Points on a hilly landscape, in no order, each with its height.
From any point a climber steps to the highest of the 2 points nearest to it. It stops when none of these is higher. Distance is the straight distance between rows; heights are no part of it.
Q351 (h 299): [171 103  96  91 171 201 165 102 131  91 109 129 149 109 118 127 126 144
 155 129 170 136  81 162 130 182 104 107 131  91 126  81 181 104 143 190
 136 115 140  87 141 195 114  91  89  80 171 131 143 152 158 145 123  99]
Q875 (h 412): [131 183  88 139 187 131 130  85 189 145 137 189  87 172 119 120 100 151
 146 179  77 129 159 101 134 136 164 113 165 122 123 181 106 103 150 154
 163 115 137 114 107 169 118 101  94 149 148 128 188 124 104 122 124 143]
Q823 (h 414): [181 114 110 147  83 157  82 122 112 143  33 119 139 138  97 110 121 164
  69 142 100 112  88 144 125 168  91 110 148 217 130  92 169 155 128 193
 147 132 156 133 168 118 144 186 211 123 111  97 147  86 138 215 120  65]
Q955 (h 444): [127 165 104 104 151  87  98 142 102 151 155 194 135  88 134 117 109 140
 177 139 114 178 111 153 135 131 112  61 125  94 127 140  99 119 160 149
  66  92 179 137 106 169 118 120 125 117 124 123 136 131 135 147  72  84]
Q454 (h 452): [168 139 113 131  86 176  81 135 129 167  96 108 120 108 115 113 100 125
  99 129 159  96  87 165 131 147 114 149 110 159 113 105 164 128 113 148
 185 124 111  92 167  90 105 123 183 110 129 124 129 120 108 133 149 102]
Q528 (h 400): [154 129 136 133  79 208 111 121 124 105 116  78 122 122 100 120 119 143
 108 109 201 119  87 154 136 148  95 154  82 119 125 107 151 111 113 118
 175 152  97  85 170 122 113 112 141  89 139 138 127  98 144 120 173 118]
Q541 (h 347): [196 166 139 172  98 195 122 112 134  99  72 105 129 188  86 125 145 121
  69 142  90 111 149 110 171 153 147 163 105 167 121 140 155 129  90 134
 227 138  97 118 135 119  76  91 112 109 177 126  88  88 118 154 157 137]
Q601 (h 345): [157 126 118  95 161 159 172 141 106 113 153  62 132 140 141 155 153 124
 148  82 165 129 100 129 131 120 133 185  87  81 154 121 145 121 105 109
 116 168 116 133 162  93 107 108  69 151 152 177  79 114  81  96 163 167]
Q325 (h 552): [109 155 165 151 137 134 179 145 155 119 166  94 130 152 156 118 133  95
 125 122 103  77 126 159  93 100 152 149 138 126 108 159 158 133 132 109
 169 114  91  89 116 101 141  97 118 121 176 148 102 170  93  54 149 181]
Q510 (h 328): [ 49 101 130 104 123 112 137 154  98 145 150 101 132 133 112 187 174 134
 158 140 153 114 182  51 158  45 169 151 105 105 127 106  78 128  83 137
 109 142 133 138  95 131 121 146 126 178 107 121 144 123 131 180 168 154]
Q324 (h 458): [126 154 112 138 129 133 178 116 106  79 169 177 115 151 125  93 155 146
 173 103  86 169 126 136 117 109  87 129 163  70 104 164 149 143 162  95
 102 134  98 113  67 114 152 150 127 165 149 129 111 135 118 126  90 180]
Q207 (h 268): [101 126 161 135 125  74 114 176 114 186 164 137 165  81 129 102 135 115
 124 131 143 100  93 146 131  88  92 157 143 204 139 120 140 152 109 117
 121 123  95 114 118  91 167 151 122 116 112 135 158 154 125  89 100 142]
Q516 (h 154): [145 110 145 115 125 124 128 109 106 125 123  59 133 148 110 137 110 114
  63 115 161  85 119 161  90 137 156 124 128 177 157  92 113 128  93 118
 135 160 130 125 183  95 127 120 116 112 103 147 121 131 132 111 159 114]
Q265 (h 138): [147 159  58 132 175 114 133 132 126 138 139 193 145  97 137 126 144 141
 156 112 129 158  99 130 121 146 110 140 128 105 116 102 151 125 143 158
 125 103 143 123 122 107 118 135 148 170 136 125 143 132  91 131 113 110]
Q722 (h 403): [172  79 116 150 102 121  56 129 135 163  60 118 158  76 168 138 125 115
  73 138  90 110 120 132 160 179 151 153 108 185 142 116 139 125 102 148
 169 131 162 166 177 111  95 158 187 123 133  88  99  83  98 141 150  62]
Q677 (h 342): [114 125 142 121 148  90 131 118 132 128 164 159 145 110 153 123 106 132
 143 117  53 124 156 123 104 123 150  94 160  93 101 163 129 157 152 109
  62 116 133 130 110 129 148 112 126 144 119 109 137 151 129 110  89 135]
Q218 (h 457): [111 138 123  74 149 158 113 129 133 123 139 180 115 147 100 126 139 157
 170 138 188 177 152  94 151 102 119 131 113  96 152 100 101 113 139 143
  81 166 134 149 125 190  93 134  61 103 100 148 162 102 159 162 127 126]
Q84 (h 257): [ 74 161 112 149 117 122 132 113 141 146 164 184  95 116 177 127 127 128
 159 108  82  96 128 127 116  86 103 130 115 106  86 155 131 177 147  97
 119 120  92  72 104  96 174 115 143 182 147 109 117 146  85  71  91 162]
Q820 (h 270): [181 126  73 134 159 190 184 106 119  75 111 134 129 108 127 129 136 142
 139  91 130 151  57 146 118 191 103 117 133  62 131 119 173 102 125 130
 138 121 121 110 152 122 123 103 101 147 178 127 130 128 132 125 113 114]
Q521 (h 232): [108 155 168 177  92 208 163 165 144 107 148  72 132 177 101 145 170 133
 187 145 160  99 154 114 179  69 138 172  91  97 147 149 146 124 137 119
 161 165  97 135 107 131 137 122 109  88 169 154 106 101 133 147 201 208]
Q705 (h 133): [146  96 134 126 109 122  98 101 136 156  83 132 147 116 135 114 120 129
  86 158 100  92 129 161 138 169 156 142 144 162 140 137 144 119 119 130
 147 132 137 151 111 115 129 152 150  84 111 102 118 147 158 139 133 120]
Q481 (h 245): [129 145 126 165  66 106  98 148 136 148 107 101 125 132  90 115  84 153
 105 160 116 119 208  75 165 116 154  95 135 140 138 127  81 147 147 139
 175 130 120 163 105 122 115 143 161 128  75 124 126 103 158 200 140 129]
Q346 (h 343): [196  84 137  90 122 131  79 119 111 111  94 123 143 108 121 141 136 150
 132 113 171 167  92 133 121 167 104 121  90 141 165  91 156 111 114 159
  82 161 162 187 219 156  79 115 110 114 125 144 149  78 144 147 101  55]
Q327 (h 374): [149 118 113  80 167 122  96 171 112 138 114 146 134  90 143 140 139 129
 162 118 177 176 109 142 125 153 138 107  89 109 152  70 145  91 154 168
  72 129 175 177 198 192  92  80 107 130 132 144 169 101 137 136 114  55]
Q411 (h 187): [120 125 123 157  97  67  96 140 135 162 119 160 136 113 181 112  89  98
  83  97  82 104 118 133 119 120 156 113 157 154 121 126 127 172 142 113
 121  96 128 131 121  95 156 162 165 150 119  69 127 143 118 135 127 131]
Q434 (h 556): [180  99 158 132 105 103  64 159 120 156 127 143 171  58 131 117 122 107
 151 158  85 140 113 154 144 153 133  60 120 166 162 136 130 119 182 173
 105  78 151 177 117 165 133 110 178  74 108 126 137 121 142 178  73  82]
Q844 (h 172): [ 97 182 108 207 114 166 158  70 132  92  98 127  53 192 108 130 132 131
  92 144  98 104 129 127 115 119 154 137 125 121  94 184 112 125 107  99
 190 112 115  68  72  96 152 132 149 136 170 122 105 138 114 119 174 175]
Q843 (h 407): [112 127 137 101  97 130  99 143 113 122 145 163 114 133  84 134 151 143
 165 137 169 186 197  68 161  85 115 131 122  88 115 141  91 124 124 129
 105 162 124 164  84 162  92 167 121 142  89 121 157 115 162 201 129 127]
Q910 (h 212): [104 175  87 167  80  50 111 100 141 129 157 160 112 141 190 119  42 126
 100  92  84 124 141 119 104 115 106  84 138 119  85 160  91 176 171 138
 117 110 153 110 128  89 155 162 167 172 122  95 129 127 109 116 104 112]
Q395 (h 191): [ 78 166 125 162 125 152 140  78 144 113 146 137  49 175 119 110 116 141
 131 150 136 126 147 110  95  95 152 130 127  96 112 147  64 130 119 115
 163 113  96  71  91 130 155 144 127 141 127 136 116 117 103 136 158 166]
Q874 (h 536): [120 154 117 145 147 186 204 103  94  70 151 114  95 190 104 129 166 133
 160 109 122 139 114 134  98  97 127 143 147  68 123 150 152 126 134  96
 119 175 104 108  94 111 159 153 121 156 160 154  99 135 125 142 150 203]
Q818 (h 392): [122 143 130 164  99  75 148  94 108  84 153 141 136 152 138 117 119 150
 102  86  65 133 140 122  83 106 116 112 153 105  90 152 145 176 153 104
  89 124 124 116  86  91 154 123 152 168 147 114  85 123 133 119  84 155]
Q627 (h 337): [138 179  93 144 112  89 101 109 165 140 141 154  94 107 157 130  67 132
 154 128 101 152 163 130 131 155 148 104 116 100 104 142  69 116 176 162
 155  66 158 125 125 128 105 114 154 143 120 144 104 117  95 118 123 101]
Q652 (h 301): [ 66  98 183 120 113  97 163 159 104 115 151 107 171 115 135 112 146 101
 104 130 166  97 119 131 113 112 118 152 160 188 134  98 107 148  70  98
 103 152 124 120 135 132 153 178 119 124 110 111 147 157 143  94 146 132]
Q694 (h 205): [112 143 165 176 108 174 172 150 116  79 110  88 170 168 101 141 174 139
 147 139 151 109 132 131 141 136 136 158 104 130 134 123 166 115 123 108
 158 141 131 129  69 122 132 126 136  79 165 128  98 157 155 146 192 186]
Q410 (h 475): [ 93 142 168 138 167  84 173 158 146 146 192 109 130 157 195 131 125 102
 155 120  96  93 143 123 100  61 127 119 150 143 115 169 148 124 146  71
 132 128 101 127 124  98 169 130 113 154 124 142 146 189 102  51 140 190]
Q768 (h 406): [108 160  95  79 172 102 111 175 120 134 136 192 124 102 138 147 136 128
 195 136 155 204 129 128 129 143 155  86 114  62 140  97  99  84 175 149
  67 122 186 168 118 219  93  97 108 133 134 132 145 128 140 146 113  76]
Q194 (h 558): [120 104 127 109 154 168 139 109 133 103 105 148 166 148  89 116 162 141
 136 138 166 134 117 124 136 153 122 117 115 172 152  81 132 119 104 156
 119 113 147 120 173 189 120 112 101  88 125 106 191 139 155 162 121 109]
Q786 (h 369): [ 62  99 151  87 225 107 193 143 141 174 144  95 150 107 175 127 136  84
 165 136 134  85 119 114 119  98 123 154 170 134 122 116  91 125  60 122
 112 128 128 110 175 142 152 117  90 135 112 149 167 173 126  18 109 120]
Q397 (h 368): [ 46 138 132  64 219 153 223 129 134 126 163 113 101 139 176 158 134 119
 193 143 136 110  84 113  95  56 113 139 133  66 151 145  97 122 124 121
  66 141 114  94 137 146 186 140  56 158 145 185 114 182  91  11  83 155]
Q764 (h 329): [ 64 157 114 130 160 160 198 114 148  94 168 143  78 139 140 148 122 139
 176 157 130 107  97 129 104  59 130 119 122  62 132 170  89 151 118 120
  90 110 100  57 109 140 172 117  69 151 146 145 124 146 101  52  93 151]
Q345 (h 502): [142 141  95 130 150 147 138  83 116  94 117 142 124 154  65  94 145 169
 101 129 136 138  94 153 107 157  96 121 139 169 137 120 136 127 123 177
 133  95 131  84 137 141 120 119 122 106 150 134 160 116 141 154  98 115]
Q231 (h 451): [188 104 117 135 152 120 106 110 122 124  84 107 139 116 147 142 109 120
  63 104  80 115 121 127  99 169 147 129 134 141 113 129 175 132 102 116
 133 144 151 156 191  80 111 125 163 149 139 101 114  88 102 140 132  78]
Q838 (h 308): [146 170 159 202  69 146 129 143 161 110 113 109 120 177  83 101 136 133
 110 133 114 131 174 108 176 131 132 147 115 152 126 142 132 127 132 115
 209 121  85 134  91 112 113 114 139 119 146 140 102 102 142 147 163 172]
Q941 (h 459): [110 145  98 122 200 151 179  77 149 110 162 150 114 177 131 122 143 139
 152 139 104 127 134 130  98 119 143 140 150 100 125 162 125  99 137 138
 136 120 123 117 115 145 128 126  73 144 149 151 153 141 104 102 134 174]
Q964 (h 422): [ 99 115 156 122 104 195 139 146 139  92 133  82 119 108 102 133 126 121
 141 136 180 126  99 149 132 149 125 132 101 112 123 125 131 117 119  91
 126 110 109 106 123 151 133 102 114  82 129 125 121 137 157 117 152 134]
Q167 (h 492): [177  98 168 112 118  87  70 135 135 153 155 131 168  62 157 113 133  93
 128 137  94 118 118 163 124 144 136 133 125 157 152 125 158 134 163 176
 122 101 126 158 133 117 113  91 154  95 138 147  98 117 112 112  88  99]
Q758 (h 430): [171  82 201 113 113 117 108 133 129 138 145  95 173  92 126  93 130 104
 115 121 124  99 111 162 114 120 125 147 147 153 151 119 184 144 141 136
 102 149  98 148 160 118 129  81 127  76 134 164  92 132 146  82 108 139]
Q315 (h 180): [101 131 151 174 112 148 138 157 121 120 112  95 178 126 112 130 148 109
  91 117 165  71 112 144 129 127 127 172 121 171 117 101 176 149  94 119
 168 134 107 110 108  89 145 117 145 113 149 116 128 146 135 121 174 146]
Q956 (h 325): [115 140 121  98 193 193 182 139 195 105 135 129 112 159 105 137 130 110
 194 164 158 161 124 138 171 139 142 133 122  69 146 156 112  76 158 171
 147 118 121 115  92 205 123 106   7  91 183 157 118 127 130 107 143 147]
Q737 (h 454): [146 122 107 150 117 115 113  94 105 125  79 137 134 137  99 107 124 158
  70 136  91 123  78 165 115 181 104  95 157 196 112 120 144 156 136 198
 126  90 150  96 122 136 152 150 194 107 146  88 141 124 134 181 108 102]
Q122 (h 176): [143  99 119 123 104 137 119 153 128 150 111  68 161 126 134 164 104 115
  65 140 165  80 160 102 147 133 178 111  99 171 185  83  99 109  97 120
 177 164 148 154 191  99  94 144 128 113  63 129 140 125 127 143 176 102]
Q584 (h 240): [109 117 121 140 100 137 132 109  83 107 129 111 124 137  74 108 147 162
  95 100 165 137 132 126  99 133  91 145 142 151 105 106 131 152  96 131
 128 168 123 106 116 103 142 165 161 150 112 122 134 109 150 167 132 128]
Q990 (h 164): [103 103 145 135 142  62 117 141 126 195 120 113 154 117 196 147  83  83
  63 118  82  65 122 125  96 106 164 119 172 165 127 113 130 151 109 106
 114 136 147 138 159  78 177 152 144 139  91 114 147 167 134  98 144 139]
Q88 (h 330): [184  93 148  68 150 195 146 137 135  84 119 122 159 102 123 109 131 142
 167  82 196 179  69 149 129 154  79 132 145  84 143  75 212  92 180 140
 112 137 120 125 174 187 135 115  74  72 153 148 141 147 166 139 122 122]
Q826 (h 169): [131 173 104 124 134  90  93  72 157 165 120 228  94 107 165 131  91 129
 132 164  65 107 111 176 110 137 138 128 130 134 102 170 115 142 156 172
 112  80 182  91 117 164 130  92 130 113 145 113 131 127 117  77  86 104]
Q749 (h 264): [ 99 124 159 140 148 171 110 169 139 170 141 108 123 151 129 149 180 118
 177 152 111 103 151 101 172  76 159 173  95 131 142 139 140 104 127 101
 161 122  91 144 103 140 131 128 128 118 134 148 139 126 112 133 183 210]
Q18 (h 359): [116 138 145 100 162 183 127 166 162 126 152 154 132 128 117 114 139 117
 209 145 140 187 129 128 184 131 101 110 133  86 133 154 150  80 195 122
 123 104  90 132  58 194 137 125  52  76 162 156 107 149 136 140 107 159]
Q306 (h 462): [117 131 127 104 146 175 142 110 108 131 140 131 111 163 105 131 155 141
 151 135 175 117 112 142 118  90 114 183 125 110 138 126 149 116 124 120
 112 161 104 111  93 106 142 158 110 101 131 159 100 151 125 137 166 184]
Q78 (h 238): [ 88 125 146 118 110  62  81 178  98 200 145 197 159  56 143 113 128 124
 155 147 116 116 107 125 161  98 100 133 145 181 125 111 114 179 101 126
  67 119 124 115 107 139 161 155 141 145 110  92 166 128 123 113  72 109]
Q246 (h 278): [101 124 127 111  98  55 156 117 104 103 145  92 113 150 129 176 107 118
  97 105 141 115 165 114  91 103 158 116 127  94 114 138  68 164 102  97
 101 140 149 128 110  83 124 138 143 173 106 121  73 147 129 130 142 126]
Q730 (h 274): [109 148 154 180  74 133 140 168 159 114 128 121 144 131 100 117 117 129
 152 131 140 141 194  62 171 114 159 125 130 114 127 117 104 166 125 121
 168 116  98 131 107 134 121 144 132 117 120 102 135 112 140 178 169 155]
Q693 (h 507): [106 137  87  83 191 178 133  95 155 122 108 173  99 178  87 129 143 170
 154 148 200 154 129 133 135 146 143  99 114 139 179  86 113  80 137 176
 121 144 148 117 138 201 122 121  50  88 116 132 187 135 165 155 131  89]
Q839 (h 290): [178  93 161 113 101 146  58  99 133 132  97 120  97 124 110 112 121 127
  95 159 103 142 130 148 129 177 139 122 116 178 159 123 120  96 157 146
 139 150 143 168 184 161  84 120 156 100 101 153 109  67 122 146 118  85]
Q500 (h 401): [155 145 107  82 175 169 149 133 134 132 162 139 122 138 116 117 152 148
 168 121 155 150 112 134 140  97  99 184 120  71 144 132 176 128 157 150
 121 158 103 124 115 118 109 124  60 129 152 177  93 120 101 111 128 181]
Q288 (h 391): [173 129 147 156 108 181 129 104 117 102 106 118 117 157  96  70 144 117
  65 114 103 121 121 152 122 150 124 152 143 164 100 119 186 137  95 115
 187 159  89  94 150 120 115 123 143 116 154 115 131  92 133 140 152 158]
Q507 (h 413): [ 42 123 166 103 225 108 194 155 150 169 174 122 114 137 200 141 147  96
 189 140 114  83 111 107 123  56 109 137 144 107 117 155 114 117 100  84
 107 118 105 110 129 125 179 133  93 146 126 149 145 184  96   4 104 173]
Q460 (h 93): [202 133 135 153 101 107 104 133 134 122 110 139 113 152 107  98 154 135
 145 111 108 208 159 106 158 175  98 140 127 136 122 145 149  93 165  94
 158 146 108 199 106  99  88 142 160 165 135 135  87  93 118 162 121 127]
Q205 (h 158): [108 145  99 160 143 125 156 139 134 127 127 131 165 115 141 126 143 116
 122 106 125 105 118 118 129 129 136 174 127 113 106 110 143 159 104 131
 141 100 111  97 103  95 128 140 141 149 159 110 106 137  88 117 139 142]
Q3 (h 70): [221 141 155 182  84 108  99 156 134 112  74  92 130 164  99 108 170 144
 103 132 106 157 159 128 158 144  99 163 116 187 129 137 209 103 167  72
 202 160 120 206 130  77 103 129 184 126 122 132  83  99 122 152 169 140]
Q658 (h 134): [105 109 149  95 198 143 143 110 110 158 117  75 126 153 140 141 139  95
 112 118 154  95  97 151  92 128 143 146 135 146 143 117 121  91  78  89
 119 140 129 128 174  91 151 115 109 102 113 151 133 172 139  77 150 146]
Q412 (h 370): [184 174 109 150 109 120 130  79 174 106 127 134  73 170 103 125  64 123
 123 146 100 175 183 118 129 186 148 115 133 108 110 165  69 103 167 126
 161 112 136 138 131 146 102 102 124 157 132 155 105  85 104 124 118 117]
Q490 (h 303): [123 123 125  77 178 106 165 133 135 106 159 150 118 124 160 134 122 113
 162  99 111 159 133 133 108 121 129  92 146  56 122 156 117 118 141 119
  65 126 144 151 143 146 124 110  71 165 133 146 137 146 129  81  78 129]
Q885 (h 153): [111 140 125 181 121 154 113  90 153 127  73 131  97 158 122 131 133 108
  71 151  65  98 151 124 148 154 184 148 131 158 110 151 111 132  96 110
 193  93 117  94 122 136 130 110 135 134 151  91 117 126 111 129 163 152]
Q662 (h 335): [ 60 111 136 112 189  83 197 129 126 141 138 130 157 114 156 129 133  98
  99 123 120  84 125 117  92 113 135 140 186 150 119 111 101 168  47 122
  95 142 136 104 161 132 156 161  91 165 115  98 181 155 131  81 118 117]
Q76 (h 614): [197 107 133  95 150 130 114 165  94 160 120  83 150  85 129 141 137 107
  94  94 180 127  83 129  94 132 116 168 125 157 145  70 180 132 106 114
 114 156 129 126 241  88 145 111 145 141 109 155 147 117 100 127 159 113]
Q540 (h 306): [122 143 100 117  89 113 120 103 127 123 151 110 115  86 143 129  89 128
 132 108 168 134 127 159 113 158 129 137 110  99 116 109  78 145 137 155
 130 103 139  96 148 114 102 114 166 144 137 146  78 103  93 114 134  82]
Q639 (h 196): [124 103 119 137  70 144  77 129 141 131  80 114 153 113 117 156 111 152
 102 163 136  90 168 105 150 141 156 119  84 192 172 112 101 122 124 161
 170 128 162 150 159 147  88 132 134  97  75 116 163  99 153 166 134  81]
Q754 (h 281): [ 70 105  90 104 168 146 150 107 139 114 131 154 107 131 115 167 137 135
 148 160 150 142 148 119 141 155 157 105 127  99 127 146  70  99  98 116
 120 101 162 135  83 168 114 142  97 141 120  99 152 139 144 133 141 114]
Q261 (h 222): [129 155 116 147 116  87  83 124 140 198 165 157  91 106 174 117 108 129
 136 115  87 104 153 147 122  89 123 146 112 140  92 142 139 166 153 116
 150 130  97 100 113  73 128 105 160 155 130 137 100 126  73 105 106 151]
Q563 (h 302): [ 80 119 102  93 197 175 187  96 173  94 143 140 102 147 116 164 143 122
 173 175 186 129 142 121 156 138 170 125 112  92 158 127  75 102 100 151
 144 116 142  96 105 205 128 127  41 113 145 126 125 137 129 114 156 128]
Q359 (h 315): [135 108 141 120  76  88 153 128 114  73 141  66 121 124 100 168 112 125
 125 111 168 151 162 134 121 151 146  83 117  83 124 147  72 133 126 117
  98 121 164 155 101 125 104 114 136 127 108 140  76 139 163 148 129  94]
Q426 (h 142): [113  97 121 112 158  86 136 133 136 169 134  96 125 150 189 178 109  93
 101 129 112  83 169  99 107 114 203 124 137 108 150 118 101 119  97  90
 128 134 142 147 145  87 127 148 145 148  81 120 143 169 117 107 176 152]
Q840 (h 48): [222 118 161 160  53 165  93 130 145 115  86  67 139 162  97 128 115 143
  97 130 126 152 167 113 158 176 125 143 113 141 146 139 143 100 149  81
 176 182 117 194 159 113  82 117 165 108 111 154  81  82 146 151 158 114]
Q871 (h 267): [157 134 108 105 163 133 171  97 129  90 144 141 124 113 172 104 109 122
 136  76 100 144  68 168  87 161  98 112 151  85 111 150 160 111 131 123
  83 124 134 117 172 120 156 107  94 152 164 139 145 146 127  58  71 121]
Q114 (h 151): [123 115 124 103 141 130  95  96 148 179  95 191 122  98 132 110 111 128
 120 174 106  81 107 172 142 151 140 149 148 152 134 137 115 137 106 163
 117  94 140 105 122 158 126 119 116  77 119 102 149 149 152  95 108 111]
Q594 (h 496): [150 126 140 111 106 103  89 159  80 149 163 120 157  84 115 109  98 120
 137 120 141 162 126 142 108 120 124  46 144 123 138 111 112 129 159 156
  85 108 152 150 128 144 141 131 157 107  94 122 151 136 150 189  86  89]
Q671 (h 296): [ 65 103 146 142 124 120  98 180 120 175 133 134 108 111 143 148 172 133
 138 150 117 116 174  66 166  73 164 158 126 133 135 120 114 134  99  94
 136 127 101 133  94 141 130 152 135 153 102 104 184 124 121 155 172 178]
Q148 (h 235): [ 60 136  91 149 138  36 141 153 144 151 133 222 148 108 179 124 146 128
 143 114  63 131 104 102 152 109 143 113 156 141 114 146 110 161 102 103
 110  74 133 109  87 123 140 162 126 190 140  64 172 157 108  92  85 144]
Q757 (h 259): [ 75 120  96  94 162  71 125 146 140 149 130 181 130 110 173 147 146 118
 154 162 113 140 120 107 156 128 154 127 124 114 134 133  81 109  88 106
 110  78 159 134  81 155 123 154 118 149 111  94 162 139 126  80 116 137]
Q829 (h 114): [ 81 112 109  86 157 114 184 102 116 128 154  89 131 161 129 172 121 122
 129 140 188  88 123 152  78 116 148 134 124 116 152 122  89 117  92 110
  98 133 145 107  99 102 159 138  98 113 104 139 116 183 137  98 133 131]
Q620 (h 365): [ 57 104 151  91  86 114 106 129  91 132 153 145 120 102 108 141 148 122
 131 138 181 128 195  88 137  67 145 120 123 112 113 107  53 154  98 142
  86 171 138 124 103 172 118 156 145 139  77 122 147 133 151 201 138 105]
Q793 (h 399): [120 115 148  88 141 167 132 138 119 111 142 128 124 141 106 147 134 120
 183 136 151 191 137 115 161 144 123  94 128  61 137 150 114  85 167 101
  81 117 123 159  70 160 124 124  97 109 122 131 121 166 165 165 120 149]
Q26 (h 275): [138 101 146 149  64  89  93 144  78 114 103  90 166 115  87 120 135 152
  72 104 167 130 153 107 106 119  75 128 135 162 111  98 164 167 121 135
 111 190 142 162 133  83 138 159 185 135  95 124 122  93 180 199 122 102]
Q688 (h 113): [176 100 148 132 112 105 100 134 106 125 124 133 141 123 120 109 134 128
 123 118 111 160 139 141 123 150 101 119 153 140 122 143 157 116 153  99
 112 146 124 185 106 108 129 162 157 122 108 118 125 120 147 165 131 129]
Q348 (h 273): [161  93 133 120 134 203 144 110 147  96  92 135 161 136 111 129 144 110
 120 153 132 123  98 152 173 196 102 146 118 135 111 124 167  92 135 176
 180  99 116 119 108 176  71  83 116  65 165 114 132 148 150 133 137 113]
Q425 (h 521): [156 109 114 116 112 138  78 156 122 188 142 117 140  57 145 137 100 126
 116 109 172 107 111 140 122 132 116 143 109 138 137  89 135 145 117 148
 126 165 128 132 204  92 103 111 154 135  97 132 150  91 103 120 152  82]
Q606 (h 246): [150 120  87 150 128 167 146 120 138  85 104 150 155 147  97 131 160 165
 158 141 131 173 120  99 189 172  76 142 114 122 130 134 139 105 146 167
 163  93 128 135  71 151  89 119 125 103 150 114 124 145 145 179 130 126]
Q179 (h 480): [127 145 161 158 117 132 135 147 146 108 151  87 127 117 127 106 122 109
 119 123 114 111 127 172 108 145 137  98 136 142 117 146 150 119 151 101
 144  94  96 118 118 129 144  88 142 105 148 143 134 145 136 103 130 139]
Q161 (h 192): [119 174 113 138  99  49  62  92 156 207 166 215  99  98 201 112  83 125
 138 129  54  95 134 158 135 101 133 118 113 158  97 165 108 159 164 120
 117 109 131  91 110 118 146 105 135 138 118 102 109 136  92  62  75 125]
Q342 (h 519): [225 105 106  99 147 125 144 136  92  96 105  63 145 116 124 142 127 120
  82  84 158 150 107 128  77 158 134 116 125 111 129  93 174 117  96  94
 108 158 154 154 228  80 127 128 136 164 130 127 126 116 111 150 140  93]
Q962 (h 323): [153 116 139 161  78  62  52 173  82 170  91 123 143  74 120 100 141 131
  71 103 115 137 139 118 132  88  74  95 140 202 109 136 173 177 146 119
 118 156 140 187 114  67 164 166 215 150  86 106 126  90 149 211 107 106]
Q865 (h 221): [117 130 127 165 132 188 187 133 124  73 120 130 134 174  81 126 197 152
 163 129 139 174  95 105 166 151 104 127 127 122 140 156 141 101 130 106
 144 116  98 126  73 152 132 137 108 107 166 123 135 147 151 152 152 185]
Q799 (h 372): [198 101 181 109 111 176 126 158 135 104 124 106 177 124 122  96 146 123
 151 112 162 139  94 158 138 131 103 154 118 120 149  96 211 120 168 131
 126 132 101 137 152 146 120  85 101  58 154 157 116 145 145 126 132 149]
Q220 (h 314): [216  92 147 135 119 120  68 116 129 113  78  99 139 113 111 129 119 149
  98 141 100 141  98 145 110 175 118 108 102 186 165 112 158 119 118 180
 116 137 158 185 209 152 102 132 164 119 143 125 125  49 122 152  98  29]
Q755 (h 411): [167 147 139 134 146 154 148  76 144 104 136 115  88 200 107 116 120 113
 110 125  87 152 144 136 114 149 148 140 143 119 126 163 131  94 144 110
 159 138 106 134 125 134 117 118 100 141 149 161 108 112 115 106 138 172]
Q864 (h 292): [ 51 168 121 145 125 129 162  75 120  94 190 145  85 145 174 139 103 133
 135 134 100  98 115 125  71  77  97 108 106 103  78 190  96 162 150 102
  95 119 117  49 116 112 193 110 119 148 135 143 124 157 108  46  90 165]
Q235 (h 219): [156 108 130 145  49  96  77 164 120 143 129  94 148  90 103 127  93 145
  92 138 135 111 186  80 146  99 136 109 113 164 185 112 103 145 146 169
 157 163 136 186 164 112  97 142 149 120  53 158 134  90 156 174 125 111]
Q713 (h 242): [ 86 144 101 144  86  10 128 116 110 132 118 115 118 168 164 145  81 122
  67  71 103 139 172  90  96  83 128  89 161 107  81 143  81 169 134 130
 115 131 154 147 119  63 137 173 184 204 111 108  90 135 133 159 116 110]
Q475 (h 353): [172 104 131  85 110 127 129 106 111  79 125 104  98 142  84 150 110 134
 142 112 153 205 129 144 130 183 123  79 129  68 130 125 104  88 160 129
  87 130 154 160 112 157  99 123 115 120 130 127  90 136 172 173  97  80]
Q328 (h 211): [ 64 140 115 113 149  61 132 190 118 186 167 225 137  62 187 129 150 131
 176 144  90 125 104 115 145  80 111 141 126 123 114 113 112 168 104  93
  77 110 127  95  99 141 141 130 135 182 130 102 151 144  86  57  63 121]
Q496 (h 371): [144 114 115 155  79 101  53 179 101 175  49 129 140  95 123 131 125 150
  90 120 124 125 109 105 151 120  81 122 116 204 129 101 145 159 127 162
 131 123 157 168 169  92 145 169 213 152  89  96 157  82 134 201 116  71]
Q255 (h 213): [ 63 156 113 174  93 124 132 107 104 113 117  86  71 129 108 120 115 139
  89 113 150 109 162 113 107 118 127 129 126 132  88 124  77 152 105 125
 160 124 115  89 107  99 146 150 176 156 110 125 105 105 131 159 165 127]

Call two points neighbours if one is among the 2 nearest of the other. Go from one point of each pair to the other, from neighbour to neighbour, staying as high as possible. Name the lowest point that can't be avoided.
Q194 / Q434: Q694
Q325 / Q793: Q328
Q325 / Q76: Q528
Q434 / Q874: Q871

Write out the way that a climber takes from each point below.
Q844: Q395 Q255 Q584 Q26 Q962 Q496 Q823 Q737 Q345 Q194
Q990: Q411 Q910 Q713 Q246 Q359 Q475 Q793
Q865: Q606 Q348 Q351 Q88 Q799 Q758 Q167 Q434
